Each row is a point on a landscape with many peaks, with its height.
From any point a climber steps to the highest of the 2 points nearest to it. It stops when none of these is higher. Distance is the straight distance between rows; heights are no part of it.
<1064> (h 332): [ 3.51  1.61  1.53  1.46 -0.55  1.93 -1.90  1.70 -1.94  0.56  0.80  1.68
 -3.75 -0.18 -1.66 -2.85  0.21 -1.83 -0.25 -1.31  3.11 -2.15 -0.08  1.51]
<652> (h 198): [-0.30 -0.44  1.02  0.17  3.60 -0.11 -0.56  0.55  1.08  1.40 -1.62 -1.89
  0.86  1.06  0.46 -1.03  0.87 -1.61  3.77  3.43  0.10  0.99 -0.94 -2.91]
<1008> (h 159): [ 0.61 -1.21  1.13 -0.74 -1.42 -0.84 -1.15  0.47 -1.26 -0.07  2.34 -1.79
 -0.80 -2.38 -1.49 -1.99  2.05  1.01  0.41 -2.63 -1.02  2.53 -1.07 -0.74]
<447> (h 130): [-2.88  0.97 -0.36 -2.31  3.56 -1.54  0.27  2.24 -0.04  1.65 -3.28 -0.75
  0.17  0.59 -1.60 -0.48 -0.89 -4.45  0.17  0.82  0.29  0.02 -2.56 -2.42]
<810> (h 179): [ 1.01 -1.34  0.64 -1.00 -2.64  0.80 -3.16 -0.64 -2.57 -2.66  3.00  0.22
 -1.67 -2.32  0.50 -2.35  1.39  2.24  1.75 -1.93  0.12  0.27  0.50  0.06]
<113> (h 707): [ 1.11 -0.65  0.60 -0.33 -0.29  0.62 -1.66 -0.02  0.23 -3.55  0.18 -1.66
  2.00 -0.56  1.36  0.86 -0.03 -1.81  2.44 -0.23 -2.80  1.75  0.11  0.35]
<206> (h 349): [-2.87 -1.97 -1.64 -1.75  0.62 -2.87 -0.99  3.25  0.86 -0.53  1.09 -2.58
  2.68  0.73 -2.76 -0.05  2.42 -0.67  1.69  0.60 -1.03  1.53 -0.21 -1.21]
<556> (h 356): [-0.12  2.53  0.03  0.87 -0.30  0.04  3.47  2.58  0.58 -1.24 -0.57 -2.40
 -0.32  1.04 -0.37  0.58 -1.66 -3.13 -1.71 -2.68 -1.83  2.41 -2.11  0.03]
<978> (h 508): [ 1.68 -0.11  4.39  1.39 -0.56 -0.05  1.34  1.17  1.38 -3.15  2.98 -2.13
 -0.35  1.33 -1.42 -0.95  1.16 -0.60  1.42 -2.18 -1.66  0.76 -1.69 -1.03]
<513> (h 373): [ 2.16 -0.64  0.42  1.98 -1.03  2.85 -2.32 -0.41  0.13  0.65  1.18  0.56
 -1.50  0.86 -2.60 -1.75 -0.47 -1.60 -0.94 -1.74  1.44 -0.52  0.77  3.32]
<512> (h 174): [-2.39  0.00 -0.90 -2.85  0.56 -2.20 -1.65 -1.59 -1.72  2.29  1.26  0.63
 -0.60 -2.37  0.93 -0.83  0.80  0.86  2.34  1.01  1.66  0.49 -1.06 -1.78]
<333> (h 158): [ 0.69  0.71 -0.18  0.99  1.96  2.07  0.43 -0.85 -1.90 -0.26 -1.33 -0.90
  0.39  0.04 -0.25 -1.64  0.71  0.01  3.22  0.51 -2.69 -1.92 -0.37  0.45]
<554> (h 282): [-0.24  1.56 -1.64  1.35  1.81 -0.50  1.69  1.35  3.89  0.96  0.64  0.75
 -2.11  1.04 -1.01  1.52 -1.31  0.23  0.49  2.15  2.70  1.10  1.75 -0.90]
<342> (h 257): [ 4.50  2.11  0.05  1.68  1.01 -2.92 -0.75  0.97  1.52 -0.08 -1.34  1.13
  1.27 -0.49 -1.69 -0.30  2.02 -2.05  1.04  1.73  2.16 -2.73  1.49  0.75]
<962> (h 565): [-0.57  1.35 -0.81  3.00 -2.58 -1.57  2.36 -1.40 -1.48  2.08 -0.59  0.59
  2.16  1.29  2.71  1.98  0.10 -0.47 -2.67  0.56 -0.07 -0.37  0.08  2.37]
<309> (h 402): [-0.82  2.28  3.11 -1.40 -0.76  1.15  2.26 -1.70  0.88 -0.21  1.82  1.34
 -2.36  1.04 -1.75  0.79  1.32 -1.01  2.99  2.35  0.29 -0.79 -1.22  0.64]
<116> (h 89): [-2.67  2.51 -1.35 -1.05  3.78 -2.07 -0.19 -0.29 -1.16  2.30 -2.21  1.77
 -0.15 -0.35 -0.91  1.01  0.71 -2.82 -1.24 -0.34  2.06  0.83 -2.56 -0.11]
<94> (h 448): [-0.65  0.96  0.30  0.02  1.42 -2.62 -2.33  0.78  2.96  2.82 -1.75  1.79
  4.17  2.50 -1.94 -0.58 -2.22  0.11  1.82  1.27 -0.34 -1.66 -1.50  0.30]
<276> (h 606): [-1.05 -1.88 -0.85  1.19  0.33 -0.64  0.96 -2.06  1.21 -0.73  0.83 -2.51
 -1.41 -1.46  0.79 -0.69  0.01 -0.95  0.81  1.83  1.61  2.64 -2.75 -1.65]
<782> (h 207): [-2.45 -0.52 -0.94 -1.44 -1.32 -0.66 -1.28 -2.42 -0.34 -0.68  1.17  1.44
  0.14 -1.39 -0.05 -1.08  0.86  0.73  0.89  1.74 -0.51  1.07  1.19  1.12]
<122> (h 370): [ 0.49 -0.04 -0.03  1.44 -1.98 -1.64  1.00  1.18  0.76  2.44 -0.40  0.89
 -0.28 -0.43  1.15  3.59 -2.53  0.25 -0.51  0.06  3.43 -1.06 -4.54 -1.74]
<450> (h 593): [-2.25  1.89 -0.66 -1.07 -0.47 -2.60 -2.27  1.35  1.94  2.69 -0.46  1.70
  2.92  1.96 -0.09 -1.60 -1.46  0.96  3.55  2.42 -0.59  1.71 -0.11 -0.66]
<60> (h 230): [ 0.63  1.06  0.67 -1.51  0.68  2.17  1.17 -3.24  0.59  0.37 -0.85  0.30
 -1.38  0.38  1.60 -1.25 -1.71  0.41  0.03  0.07 -0.76  0.10  3.00  0.33]
<616> (h 464): [ 1.09 -0.91  1.50 -2.05  0.99  2.89  1.49  0.28 -4.16 -0.19 -1.10 -2.29
 -1.33 -1.27  2.16 -2.55 -0.49  1.08 -2.47 -1.75 -3.32  0.80  1.61 -0.63]
<95> (h 364): [-0.05  0.46  0.93  2.25  2.53 -2.60 -1.93  1.33  2.52  1.26 -4.52  3.00
  3.58  1.33 -3.29 -1.27 -0.87  0.91  0.19  0.01  1.59 -3.11 -2.14 -0.28]
<853> (h 277): [-1.11  0.76  1.02  0.33 -3.41  1.56  2.77  1.57  0.25 -0.68  0.77  0.05
 -0.66  1.04 -0.41  0.99 -0.75  2.25 -2.16 -2.34 -2.87  1.54  0.33  1.27]
<841> (h 432): [ 2.14 -0.22 -0.94 -0.33  1.35 -0.42  0.43  0.40 -4.11  2.36 -0.27 -1.94
  0.23 -0.93  1.20  3.03  1.67 -2.83 -2.77 -0.81  1.08 -1.22  0.22  1.54]
<400> (h 270): [-0.97  0.31 -1.82 -0.09  3.09 -3.21 -1.78  2.50  0.67  1.76 -1.89  0.02
  1.33  0.02 -0.28 -1.39 -1.09 -1.69  2.50  6.19  1.70 -0.22 -1.36 -1.92]
<374> (h 255): [ 0.56 -0.41 -1.21 -1.08  0.57 -0.43  0.44 -1.23 -1.20  1.36 -0.81 -1.83
 -1.93 -1.25  2.13 -1.50 -3.07 -2.77 -2.07 -1.58  3.07 -1.50  0.13 -2.57]
<159> (h 433): [ 1.80  0.59 -0.04 -1.78 -0.23  3.06  2.89 -0.56 -3.97  0.65 -1.82 -1.25
 -0.44  1.03  1.82 -1.55 -0.31  1.90 -1.77 -2.95 -1.91 -1.31  1.12  2.33]
<360> (h 449): [-1.59 -0.47 -1.48  0.44  1.79 -1.80 -2.56 -0.30  1.61  0.07  2.36  1.42
  1.68  1.18 -0.48  4.10 -1.12  1.82 -0.28  1.82  1.97 -2.96  1.96  1.75]
<967> (h 394): [ 0.47 -0.74 -1.46 -1.63  1.29 -3.06 -0.11  2.65  2.00 -1.32 -0.25 -4.11
  2.68  0.43 -1.80 -0.66  0.20 -2.63  1.71 -1.01 -1.24  1.15 -1.32 -1.88]
<561> (h 122): [-1.33  0.25  1.00 -0.12 -1.24  3.11  0.60  1.31 -2.42 -1.75  0.85  1.57
 -2.43 -0.52  1.67 -0.57  0.47  3.85  0.78  0.80 -1.91 -0.77  2.36 -0.58]
<722> (h 288): [ 0.39  1.76  1.42  1.10  0.95  0.54  3.22 -1.80 -0.28  0.34 -1.49 -0.69
 -2.52  0.10  0.96 -1.03 -0.61 -4.50 -2.07 -0.51  2.03 -1.05 -0.77 -1.42]
<762> (h 583): [-4.14 -3.54 -1.75 -1.98  0.43  1.65  0.80 -0.89  0.73 -1.50 -0.62  0.20
  0.71  0.02 -1.15 -0.64 -1.83  2.54  0.06  2.53 -2.62 -2.24  1.13 -0.19]
<887> (h 431): [ 2.23  1.32 -1.54  0.49  3.45 -1.07 -1.18  0.61 -1.73  2.60 -2.18  0.72
  1.96  0.95  1.49  3.77  0.07  1.68 -0.73 -2.60  1.98 -2.56 -0.94  0.16]
<846> (h 351): [ 1.04  0.87 -1.74  1.31  2.49 -1.56  0.20  2.46  2.77  0.87 -1.03  0.57
 -1.44 -0.41 -1.25 -1.13 -0.98 -0.62  2.16  4.76  3.18 -1.25  0.64 -1.92]
<90> (h 450): [-1.17  1.19  3.05  0.39  0.27  0.77  1.81  1.94  1.70 -1.84  1.25 -0.96
 -1.13  1.88 -1.14 -1.05  2.02 -0.70  0.71 -0.18 -1.80  1.97  2.63 -1.24]
<974> (h 554): [ 2.25 -2.17  2.90  0.85 -1.78  4.56  0.54 -2.57  0.46 -1.23  0.39  1.09
 -1.87 -0.61  0.12 -2.24  0.27  3.52 -1.95  0.47 -2.34  1.59  0.22  1.60]
<425> (h 350): [-1.27  0.28  1.84 -0.19 -0.90 -1.26  0.24 -0.72  2.24  0.34  2.00  1.42
 -0.72  1.72 -3.75  1.02  3.53 -1.80  1.61  1.28  2.14  0.56 -1.85  0.65]
<318> (h 157): [-0.69  1.77  2.30 -2.78  2.97  0.29  0.36  1.82  0.57  1.23 -1.99 -1.44
 -0.55  1.25 -0.65 -2.23 -0.99 -3.90  2.60  1.10 -1.06  0.85 -1.25 -2.81]
<670> (h 305): [-2.08 -1.47 -0.90 -1.60  0.60 -1.54 -2.35  3.33  0.40 -1.29  0.87 -0.72
  2.45 -0.34 -0.62  3.04  2.49  1.57  1.30 -1.43 -2.09  3.15  1.39 -0.87]
<1130> (h 219): [-2.26 -1.21 -1.86 -0.79  0.27  2.23  0.96 -1.20  1.72 -0.94 -2.44  2.39
  0.25  0.88  1.97  2.58 -1.44  3.58 -4.11 -0.89 -1.01  2.05  1.97  0.60]
<158> (h 409): [ 0.51 -1.83  0.24 -3.50  0.25  3.73  0.05 -0.57 -2.83  1.22 -2.47  1.07
  0.97  1.20  2.24  1.08 -0.07  3.22 -3.08 -3.07 -1.93 -0.30  1.75  2.45]
<557> (h 298): [ 3.33  1.92  2.62  0.57 -0.07 -0.13 -0.83  0.02 -1.22 -1.58  2.32 -0.06
 -3.10 -1.38 -1.54 -3.29  1.65 -3.18  1.36  0.00  1.92 -1.72  0.15 -0.18]
<1105> (h 320): [-1.02  2.38 -0.01 -0.53 -2.46 -1.48  0.98  0.89 -1.23  1.94  0.82  1.14
 -0.68 -0.22  2.16  1.87 -1.43  1.74  2.00 -0.84  1.44 -0.80 -2.71 -1.91]
<680> (h 397): [ 0.23  0.97  1.23  4.42 -1.45  1.18  1.40  1.16 -0.93 -0.66 -0.55 -1.96
  0.89  0.91  1.77  0.28 -0.99 -2.95 -0.68 -1.03 -2.04  2.39 -2.58  0.78]
<174> (h 229): [-1.70  0.06 -2.58  1.03  1.16  2.01 -2.09 -0.85 -1.34  0.63  0.29  2.06
 -1.63  0.34  1.57  3.11 -2.64  0.15 -0.08 -0.15  3.10 -0.04 -0.71  1.14]
<1026> (h 566): [ 1.67 -1.96  6.32  0.18 -0.25  1.87  0.28 -0.83  1.07 -1.64  3.29 -1.44
 -1.08  1.15 -0.01 -1.20 -2.17  0.07  0.56 -2.04 -1.72  1.25 -1.19 -2.13]
<1100> (h 360): [-2.44  1.40 -0.17 -1.54 -1.46 -2.38  0.44  1.72 -0.33 -2.44  1.97 -0.23
 -0.69  0.16 -0.01  0.44  4.52  0.84  3.36  1.53  0.47  1.18  0.55 -1.22]
<1020> (h 136): [-0.67  0.21  1.35  3.12 -0.69  1.95  1.31  0.07 -1.55 -1.16  0.59 -0.11
 -1.47 -0.03  0.83 -3.29  1.61  3.28  3.61  1.53 -2.25 -0.18 -0.83 -1.13]
<255> (h 436): [-1.00  1.43  2.97 -4.59 -2.42  0.53  1.92 -0.93  0.42 -2.66  1.68  1.38
 -1.41 -0.43  0.76  0.81  0.70  1.56  2.29  2.04 -1.94  1.28 -0.63 -0.01]
<219> (h 551): [-2.06 -1.45 -1.40 -2.14  1.77  0.96  1.24  0.49  0.20  1.40  0.30 -0.63
  0.48  0.51 -1.64  0.45 -1.34  1.45  0.93  3.29 -2.46 -3.59  3.42 -0.13]
<893> (h 246): [ 0.07 -0.20 -0.62 -0.37  1.60  2.16  2.60 -1.17  2.65 -1.19  0.69 -1.13
 -2.89  0.32  0.30  1.13 -2.03  0.53  0.27  0.94  0.65  0.63  2.42 -0.94]
<834> (h 461): [ 0.44 -0.85  4.15 -4.23 -2.79  0.31  1.83  0.16  1.48 -4.54  2.15  0.82
 -1.38 -1.38  0.21 -1.11  2.47  2.09 -0.99  2.39 -2.87  1.63 -0.43 -1.27]
<215> (h 372): [-0.92  1.08 -1.49  2.39  0.37 -2.41 -3.94 -0.04 -0.18  0.70  1.42  3.34
  0.31  0.08 -0.26  2.16  0.86 -1.10 -1.50  1.33  4.32 -1.90  1.18  2.41]
<335> (h 258): [-0.27 -1.24  0.33 -0.10 -3.58  2.39  2.92 -1.12  0.33  0.82  0.36  0.17
 -0.87 -0.13  1.40  0.93 -3.60  3.44 -1.89  0.21 -2.01  1.72 -1.37  1.24]
<35> (h 120): [-3.43 -2.55 -0.21  2.02 -3.73 -0.77  0.63  0.64  0.68 -1.79  1.75 -1.04
  0.58 -0.32 -1.71 -2.63  2.32 -0.72 -1.01  1.24 -1.84  2.97  0.85  0.83]
<877> (h 218): [ 0.37  1.26 -1.64 -1.01  1.19 -1.47 -1.18 -2.02 -2.22  2.89 -1.09  1.10
 -1.67 -2.07  2.39 -1.78 -1.48 -0.36  0.40 -0.16  3.97 -1.45 -1.03 -2.10]
<635> (h 368): [-0.34  2.28  2.19  0.35 -3.15 -1.14 -0.04  0.50  0.60  2.40  1.61  2.19
  0.44  1.55  0.82  1.08  0.82  1.46  2.36 -0.08  0.48 -1.52  0.89 -0.91]
<813> (h 413): [ 0.98 -0.31 -0.03  1.06  0.86  1.95 -3.10 -1.81  2.57 -1.25  0.15  1.07
  0.46  1.19 -2.68 -0.38  0.02 -1.17  0.45 -2.55  0.16  1.59  1.33  2.64]
<33> (h 502): [-1.04 -0.47 -1.26  0.52  1.86 -0.97 -0.16  0.55  0.54  2.64  1.17  0.68
  1.45  1.28 -2.02  2.37 -0.17  2.69  0.93  3.04 -0.24 -4.44  2.49  1.22]
<795> (h 487): [-0.68 -0.81 -1.85  2.57 -2.13 -1.17  0.74  0.94  0.48  0.68  1.43 -1.40
 -1.11 -1.37  1.33 -1.03 -2.09 -1.22  0.42  2.99  1.63 -0.18 -0.69 -1.68]
<604> (h 618): [ 0.12  0.12 -0.80 -0.92  1.37 -0.94 -3.32 -0.69  0.25 -0.72 -0.66  0.00
  3.33  0.24  1.63  1.38 -0.69 -0.59  2.92 -0.05 -1.22 -0.01  1.07 -0.16]
<645> (h 462): [ 0.03 -0.09 -0.26  4.38 -0.44 -0.14  0.51 -1.30 -0.63  1.30 -2.08 -0.72
  3.42  1.14  2.22  1.90 -0.83 -1.96 -2.15 -1.05 -0.81  1.39 -2.39  1.38]
<586> (h 415): [ 0.95 -0.91 -0.57  2.50 -0.51  0.13 -2.57  2.81 -2.92  2.85 -0.49 -0.39
 -0.96 -1.14 -0.05 -0.95 -0.10 -2.45 -2.55 -2.42  2.32  0.58 -1.50 -0.31]
<479> (h 292): [-0.13  0.69  1.38 -1.99  0.09 -2.41 -0.46 -0.86 -0.68  1.81  1.30  0.96
  1.06 -0.43 -3.47  1.29  4.64 -1.63  1.60  0.89  0.35 -1.00 -2.04  1.18]
<282> (h 454): [ 0.02 -1.98 -1.59  0.61  2.06  1.49 -0.06 -2.35  3.27 -3.69 -0.87 -0.95
  0.60  0.31 -3.10 -0.33  0.18 -0.21 -0.83 -1.25 -0.98  2.10  0.70  2.13]
<355> (h 306): [ 2.72  2.11 -1.81  2.05  0.11 -1.58 -1.99 -0.47 -0.58 -1.23  0.37  2.11
  0.77  0.01  1.52  1.99  0.96 -0.44  2.05  0.71  3.15 -2.89  0.53  1.86]
<50> (h 529): [ 1.43  0.67 -1.43 -0.04  1.75 -2.22 -1.31 -0.50  1.02 -0.86 -1.74 -0.77
  3.34  1.38  2.14  2.70 -0.79  0.02  1.10 -3.46  1.10 -1.95 -0.49 -1.48]
<1139> (h 191): [-0.47 -1.43  0.15 -2.36 -4.07  0.35 -1.04 -0.07 -1.83 -2.56  2.91  0.98
 -0.96 -2.79 -0.53 -0.36  2.19  1.31 -0.08  1.47 -1.63  0.03  1.12  1.52]
<805> (h 279): [-0.86 -1.64 -1.14 -1.48 -0.90 -0.11 -1.66  2.00 -1.24 -2.19  0.04  0.14
  1.87 -1.34  2.82  3.21  1.39  2.68 -0.40 -0.89 -1.73  0.83  2.69 -1.29]
<884> (h 426): [ 1.79  1.18 -1.83  1.12 -1.20 -1.11  0.16  1.36  0.73  0.76  1.61 -0.52
 -1.76 -1.30  0.36 -2.25 -1.95 -0.39  1.82  2.76  1.71 -2.39  2.72 -1.49]
<516> (h 194): [ 1.58  0.94 -1.11 -0.35  1.34 -0.25  0.43 -0.48  0.06  4.01 -2.74 -0.86
  2.50  1.40  0.09 -3.06 -4.40 -0.35 -0.94 -0.79 -1.70 -1.72  1.13 -0.09]
<395> (h 709): [ 1.14  1.85 -1.20  2.09 -2.65 -1.21  2.45 -0.77 -1.69  2.16  0.10 -0.16
 -0.39  0.21  2.67 -1.27 -0.04  0.36 -1.60 -0.48  1.18 -1.27  1.58  0.26]
<1072> (h 202): [-0.05 -1.03 -1.01 -2.97  0.52  3.16 -2.46 -2.46  0.55 -2.10 -1.88  2.76
 -0.67 -1.39  2.17  0.12 -1.00  2.68 -1.93 -0.67 -0.22  3.28  1.37  1.33]
<266> (h 608): [ 0.28  1.09 -0.38 -2.14  1.10 -0.12  0.83 -2.05 -0.09 -3.43 -1.89  0.00
  1.95 -0.77  0.97  1.11  2.35 -0.89 -0.02 -0.64 -2.35  2.15  0.27  1.92]
<2> (h 451): [ 1.54  0.50 -2.35  0.82  2.26 -3.90 -1.21  2.23  2.35 -1.09 -1.09 -1.58
  2.38 -0.39 -0.52  0.86  0.13 -1.45  0.21 -1.40  1.58  0.22 -0.61 -1.86]
<541> (h 299): [-0.72  1.10  1.31 -0.27 -3.47 -0.20  1.98  1.73  1.24  1.16  2.88  0.53
 -1.44  1.31 -4.02  1.24  0.19 -0.13 -1.07 -2.15 -0.26 -0.66 -0.86  1.48]
<944> (h 514): [-0.27 -0.43 -0.75 -1.94  2.87 -0.98  2.47 -3.96  2.86 -2.70 -0.94 -0.67
  1.61  0.51 -2.02  1.30  2.03  0.35 -1.76 -0.07 -0.75  1.62  0.32  2.01]
<572> (h 359): [ 1.59 -1.26 -1.53 -0.51  2.42  0.25 -0.32 -1.72 -2.15  2.04  0.00 -0.27
  1.57  0.81  0.55  4.47  0.56  4.55 -1.09 -2.00  0.75 -1.83 -0.94  2.23]
<1004> (h 280): [ 0.06 -0.60  0.84  1.09 -0.29 -0.85  0.59  1.80  1.07  2.41  0.09 -0.75
  0.65  0.93 -2.69  1.55  0.60 -1.56 -1.51 -1.20 -0.05 -1.42 -1.15 -0.37]
<438> (h 92): [-2.55 -3.75 -2.07  1.98  1.04  1.13 -0.97 -0.99 -2.09 -0.90 -0.14 -0.97
  1.86  0.05 -0.94  1.64  0.98 -0.18 -2.49  0.06 -1.28 -1.29 -0.08  2.48]
<857> (h 414): [ 0.74  0.67 -0.41  2.72 -2.07 -1.19 -1.13  3.01 -1.04  1.79 -1.54  0.78
 -1.15 -0.58  0.19 -3.57 -1.08 -1.21 -1.73 -2.42  3.01 -0.90 -0.11 -2.14]
<1134> (h 640): [ 4.35 -1.44  5.35  0.89 -1.42  2.48  1.43 -1.93 -0.59 -2.00  3.13 -0.71
 -1.80  0.55  0.89 -0.98 -0.49  1.89 -1.33 -1.85 -1.30  0.45  0.11  0.64]
<1014> (h 236): [-1.43 -2.23 -0.09 -0.55 -2.74  1.36  1.40 -3.33  1.81 -0.62  0.38  1.35
 -0.35 -0.18  1.66  3.19 -0.81  3.37 -3.89 -1.68  0.92  1.91 -0.07  0.69]
<1149> (h 500): [ 1.48 -1.17  3.08 -1.06 -1.82  2.92  2.09 -3.15  1.95 -4.54  0.52  0.94
 -1.76 -0.84 -0.13 -2.58  1.98  1.44 -2.00  1.83 -2.65  0.58  0.48  0.64]
<234> (h 465): [-0.59 -1.66 -0.28  1.91  0.51 -0.80  3.30 -1.83  0.99  1.89 -0.79 -1.90
 -0.25 -0.54 -0.12  1.03 -1.48 -1.34 -1.08  0.67  1.72 -0.41 -5.41 -1.72]
<833> (h 399): [-1.02 -0.58  1.25  0.04 -0.60 -0.11  0.83  1.00  1.77 -4.23  2.42 -0.42
 -2.11 -0.15  0.03 -0.34  3.95  1.10  1.76  2.28  0.44  2.84  1.87 -1.26]
<1126> (h 137): [-1.34 -1.21  0.87  1.40 -3.30 -0.53 -0.83  1.00  0.38 -2.18  1.80 -1.27
  0.34 -0.79 -1.24 -2.71  1.36 -0.80 -0.96 -2.81 -2.11  4.24 -1.18  0.62]
<1145> (h 48): [-1.80  2.97 -0.39 -1.05  0.92 -3.52  0.48  1.46  1.59  2.45 -2.34  1.96
 -0.51  0.43  0.61  1.06 -0.48 -1.89 -1.99 -1.12  3.79  1.25 -0.88 -2.37]
<202> (h 574): [ 2.59  1.71 -0.94  1.47  1.54 -0.80 -0.89  2.05 -2.61  2.46 -2.86  0.03
  0.42 -1.27  2.50  1.63 -1.57 -3.62 -2.41  0.01  2.33  0.34 -0.98  0.36]
<854> (h 316): [ 0.26 -2.01  0.48  0.65 -0.85  0.23  0.05  0.35  0.31  2.42  1.72 -0.48
  1.05  0.83 -1.06  4.17  0.79  2.70 -0.49 -1.83  0.02 -1.42 -0.36  0.15]
<844> (h 251): [-2.63 -0.26 -4.19  0.86 -1.16  1.47 -1.02  1.01 -3.40 -1.89 -0.08  0.89
 -1.25 -1.02  3.67  1.85 -1.36  1.65 -0.80 -1.03  1.17  1.07  0.34  0.73]
<979> (h 444): [-0.28  1.61 -0.30  1.28 -2.36  0.05 -2.86  1.99  0.16  2.31  1.29  2.59
  0.05  0.03 -0.57 -0.54 -1.67  1.21  3.69  1.56 -0.10  0.60 -0.62  0.86]
<166> (h 177): [ 0.87  1.14 -1.28  0.19  3.12  0.40  0.37  0.34 -0.73  1.20 -3.23 -1.62
  2.81  1.13  0.04 -1.18 -2.50 -1.81  1.43  0.08 -2.72 -2.92 -0.17 -0.40]
<723> (h 104): [-2.94 -4.05 -1.14  3.46 -1.24  1.49 -2.04 -0.80 -0.07 -0.72  1.20 -0.60
  1.11 -0.17 -2.32 -1.35  0.89 -1.49 -0.94  0.86 -1.29  0.20  0.17  2.11]
<657> (h 528): [ 2.85  1.59 -1.35  2.29 -2.10 -1.51 -0.83  0.03 -1.40  2.91  0.35  0.51
 -1.01 -0.52  1.02 -3.97  0.86  0.99 -1.12 -2.13  3.01 -0.25  1.54  0.08]
<982> (h 552): [-1.23 -2.23 -1.64 -3.71  1.37  2.81 -0.03 -2.39 -0.78 -2.11 -2.03  0.20
 -0.24 -1.98 -0.26 -2.75 -1.14  2.53  0.48  1.69 -3.81 -1.13  0.44 -0.06]
<574> (h 269): [ 5.60  0.11  0.76  1.35  0.30 -0.38  0.24  0.70  0.43 -1.11  0.36 -2.18
 -0.31 -0.91 -1.98 -1.30  1.07 -2.27  1.47  0.38  0.81 -3.83  0.27  0.02]
<768> (h 324): [ 0.80  2.52  1.09  2.03  0.29 -0.92  3.11  2.20  1.24 -1.20 -1.87 -1.37
 -1.77  0.46  0.06 -1.15 -1.35 -4.44 -2.09 -1.80  1.28  0.52 -1.96 -2.15]
<457> (h 509): [-0.41 -1.46  0.34 -3.25  0.71  1.42  1.28 -2.74 -2.54 -0.42 -0.16 -2.42
 -2.01 -2.64  0.07 -3.69 -0.38  0.19  0.47 -0.26 -1.93 -0.64 -0.74 -1.50]
<850> (h 265): [ 0.55  0.62 -1.41 -1.27 -2.93  0.19 -0.52  2.74 -2.58 -0.67  1.06 -0.13
 -0.60 -0.17  3.81  2.85 -1.51  2.10 -1.01 -1.55  0.01  0.38  3.19  0.15]
<500> (h 187): [ 0.36 -1.88 -0.05  0.39  1.45  4.84 -2.15 -1.82  1.67 -3.19 -2.75  2.84
 -0.24 -0.04  0.36 -0.68  1.51  1.97 -2.78  0.11 -1.37  2.13  2.86  1.30]
<740> (h 354): [ 0.69 -0.67  0.10 -1.80  1.22  0.20 -0.40 -1.83 -3.13  2.54  1.52  0.12
 -0.74 -1.60 -1.86  2.93  3.27 -0.83 -0.22  0.89  0.65 -1.88 -0.09  1.91]
<461> (h 213): [-0.12  0.31  0.40 -2.99  2.03 -0.25 -0.51 -3.04  2.46  2.30 -1.69 -0.37
  2.08  1.36  0.28 -1.14 -2.73 -0.04 -0.16 -0.29 -2.04  0.12  2.85 -0.19]

For each start below, name the point where the climber stops.
<877> -> <395>
<574> -> <113>
<723> -> <782>
<342> -> <762>
<333> -> <846>
<425> -> <1134>

Call two points neighbours if one is among the 2 nearest of the other. Go from one point of each pair to the other, from neighbour to neighbour, staying as high as possible. Name the lowest point that can't be avoided.
<762> / <113> -> <342>
<395> / <1134> -> <479>
<846> / <450> -> <1105>
<202> / <395> -> <857>
<541> / <113> -> <1004>
